Points, in no order, along strands that fork, close into loops and pass close to each other.
In the rows, 128 means zero.
Two points are linked if the straight distance between their rows is under 60.1. Some points are linked to none.
k802: [125 104 133 171 151  92 136 134 137 189 107 121 107 154  79  92 166]
k878: [117 112 117 146 135 101 120 121 138 138 142 115  85 131 107 109 147]
k252: [115 136  95 122 139 138 120 123 111 126 172 120  88 120 131 114 147]
k327: [170  98 168 120  86 118 150 102 156 129  95 213 197  90 135 192 106]
k114: [118 117 108 165 142  89 134 133 134 183 125 109  94 156  86  85 173]
k164: [143  91 128 121  91  65 135 120 180 105 113 174 158 146 116 148 115]
k398: [114 184 112  90 107 155 152 131 164  80 102  87 202 136 208 173 105]
k268: [109 167 117 111 134 166 152 150  94 109 175 121 138 119 173 137 126]
k349: [122 158  82 143 130 118 147 141 131 185 171 107  94 168 117  88 161]
k989: [117  99 122 144 122  86 110 127 157 125 130 129 108 129 111 119 129]
k951: [142  82 175 162 140 100 129 142 138 153  92 151 118 125  98 131 117]
k24: [134 163  89 120 105 120 149 139 179 132 148 114 130 183 154 141 106]
k705: [125 158  91 125 145 142 141 134 106 148 182 118  94 140 131 111 151]
k230: [118 154 130  92 157 179 139 153  47 108 174 136 145 116 159 126 133]
k536: [118 151 117  90 152 186 117 143  48 105 185 134 140 105 150 119 128]
k38: [112 158 108 112 136 166 134 140  94 122 186 126 116 124 163 127 132]
k302: [125 135 107  93 145 183  80 104  57  93 174 125 127  74 121 106 139]
k193: [145  98 186 152 164 157 121 105  97 152  71 117  81 122  79 115 131]
k742: [151  97 127 107  85  61 140 111 172 104 107 182 179 141 117 161 117]
k784: [130 153  93  94  91 129 110 132 182  95 138 119 150 167 173 157  91]
k258: [140  94 158 172 139  91 140 149 143 196  93 142 121 155  80 102 145]
k969: [163 100 136  90  85  84 148  86 163 102  86 209 196 113 130 194 137]
k895: [ 92 178 124 110 125 150 181 154 102  83 136 101 197 106 196 139 127]
k383: [127 162  96  76  94 144 110 132 181  85 123 109 181 157 191 172  89]
k730: [147 108 202 141 142 167  75 112  98 113  61 120 110  86 106 131  99]
k798: [154  94 171 174 136  97 148 155 141 203  87 157 135 155  81 119 133]
k837: [101 183 117  94 109 152 161 128 152  71 112  85 207 116 208 162 117]
k68: [134  81 159 151 119  82 127 136 155 127 102 153 134 123 104 136 110]
k104: [117 163  94 128 123 141 143 140 145 131 173 112 111 155 162 127 121]
k102: [142  94 177 160 161 134 121 119 109 155  82 123  87 121  82 116 136]
k902: [119 101 164 141 146 144  85 102 101 103  86 113 104  76 102 115 129]
k181: [151 105 202 145 131 159  67 127 104 114  63 135 127  80 112 132  85]
k909: [124 138  91 136 112  91 134 137 173 147 151 120 110 170 121 110 130]
k229: [126 169  92 124 114 136 157 136 162 134 165 109 123 166 168 139 112]
k386: [138  86 172 163 153 110 123 138 129 157  88 133  99 128  87 120 126]
k424: [174  95 181 164 130 117 142 151 137 195  96 171 130 142  83 130 109]
k173: [154  91 145 104  78  76 142  99 166  97  96 199 189 118 124 173 123]
k40: [116  99 136 151 150 110 116 118 128 150 120 119  85 125  92 102 155]
k158: [109 139  95 129 122 124 120 130 144 124 169 118 100 137 143 122 126]
k414: [ 96 184 123 106 111 153 170 138 126  77 126  94 205 104 205 152 117]
k341: [124 158  77 159 125  94 144 139 142 197 152 108 104 175 101  82 170]
k362: [123 157  84 133 140 129 151 137 118 166 178 115  87 150 124  98 156]
k315: [129  86 148 141 108  76 127 131 165 115 110 158 148 127 114 140 110]
k644: [113 122 101 126 145 138 107 111 102 120 163 113  85 107 115 114 147]
k462: [120 148 108  84 153 192  97 131  45  97 183 131 145  90 138 115 128]
k354: [128 144  91 111  96 116 119 130 186 103 149 121 132 169 157 150 100]
k559: [166  98 195 154 146 150 106 135 112 140  77 146  98 114  92 134  93]
k641: [121 130  92 157 131  90 135 135 136 194 138 107  96 163  87  75 177]
k482: [116 132 105 103 139 172  86 107  71  97 169 119 106  82 125 110 139]
k746: [119  96 138 143 160 130 117 101 103 134 113 110  77 108  85 108 152]
k832: [104 177 132 114 136 159 174 158  88  99 160 114 165 114 190 139 126]
k13: [135  99 182 146 149 157  87 103  99 110  65 116 100  86  97 122 117]
k564: [120 175 106  74  95 154 123 131 176  82 111  99 191 147 205 176  92]
k177: [119 109 115 131 154 144 111  91  89 114 140 114  79 101  96 104 157]

A fork is a point with three links, a tip a point with one. Leave the first point through the second and follow the links. Name the first fork or tip that comes.
k349; k341: k424
k341; k349: k252
k230; k536: k482
k902; k13: k181
k746; k40: k989

A piece is all that can be reached along the links. How many separate loops has the piece of each point below (a circle has one, a figure eight two, a Y none), and how many tips (points with one link)?
k878: loops 0, tips 3
k181: loops 0, tips 2
k315: loops 0, tips 2
k536: loops 0, tips 2

Name the points in between on the shortest way along the links from the first point to the second, in order.
k24; k644: k229, k104, k158, k252
k268; k414: k832, k895
k705; k989: k252, k644, k177, k746, k40, k878
k798; k641: k258, k802, k114
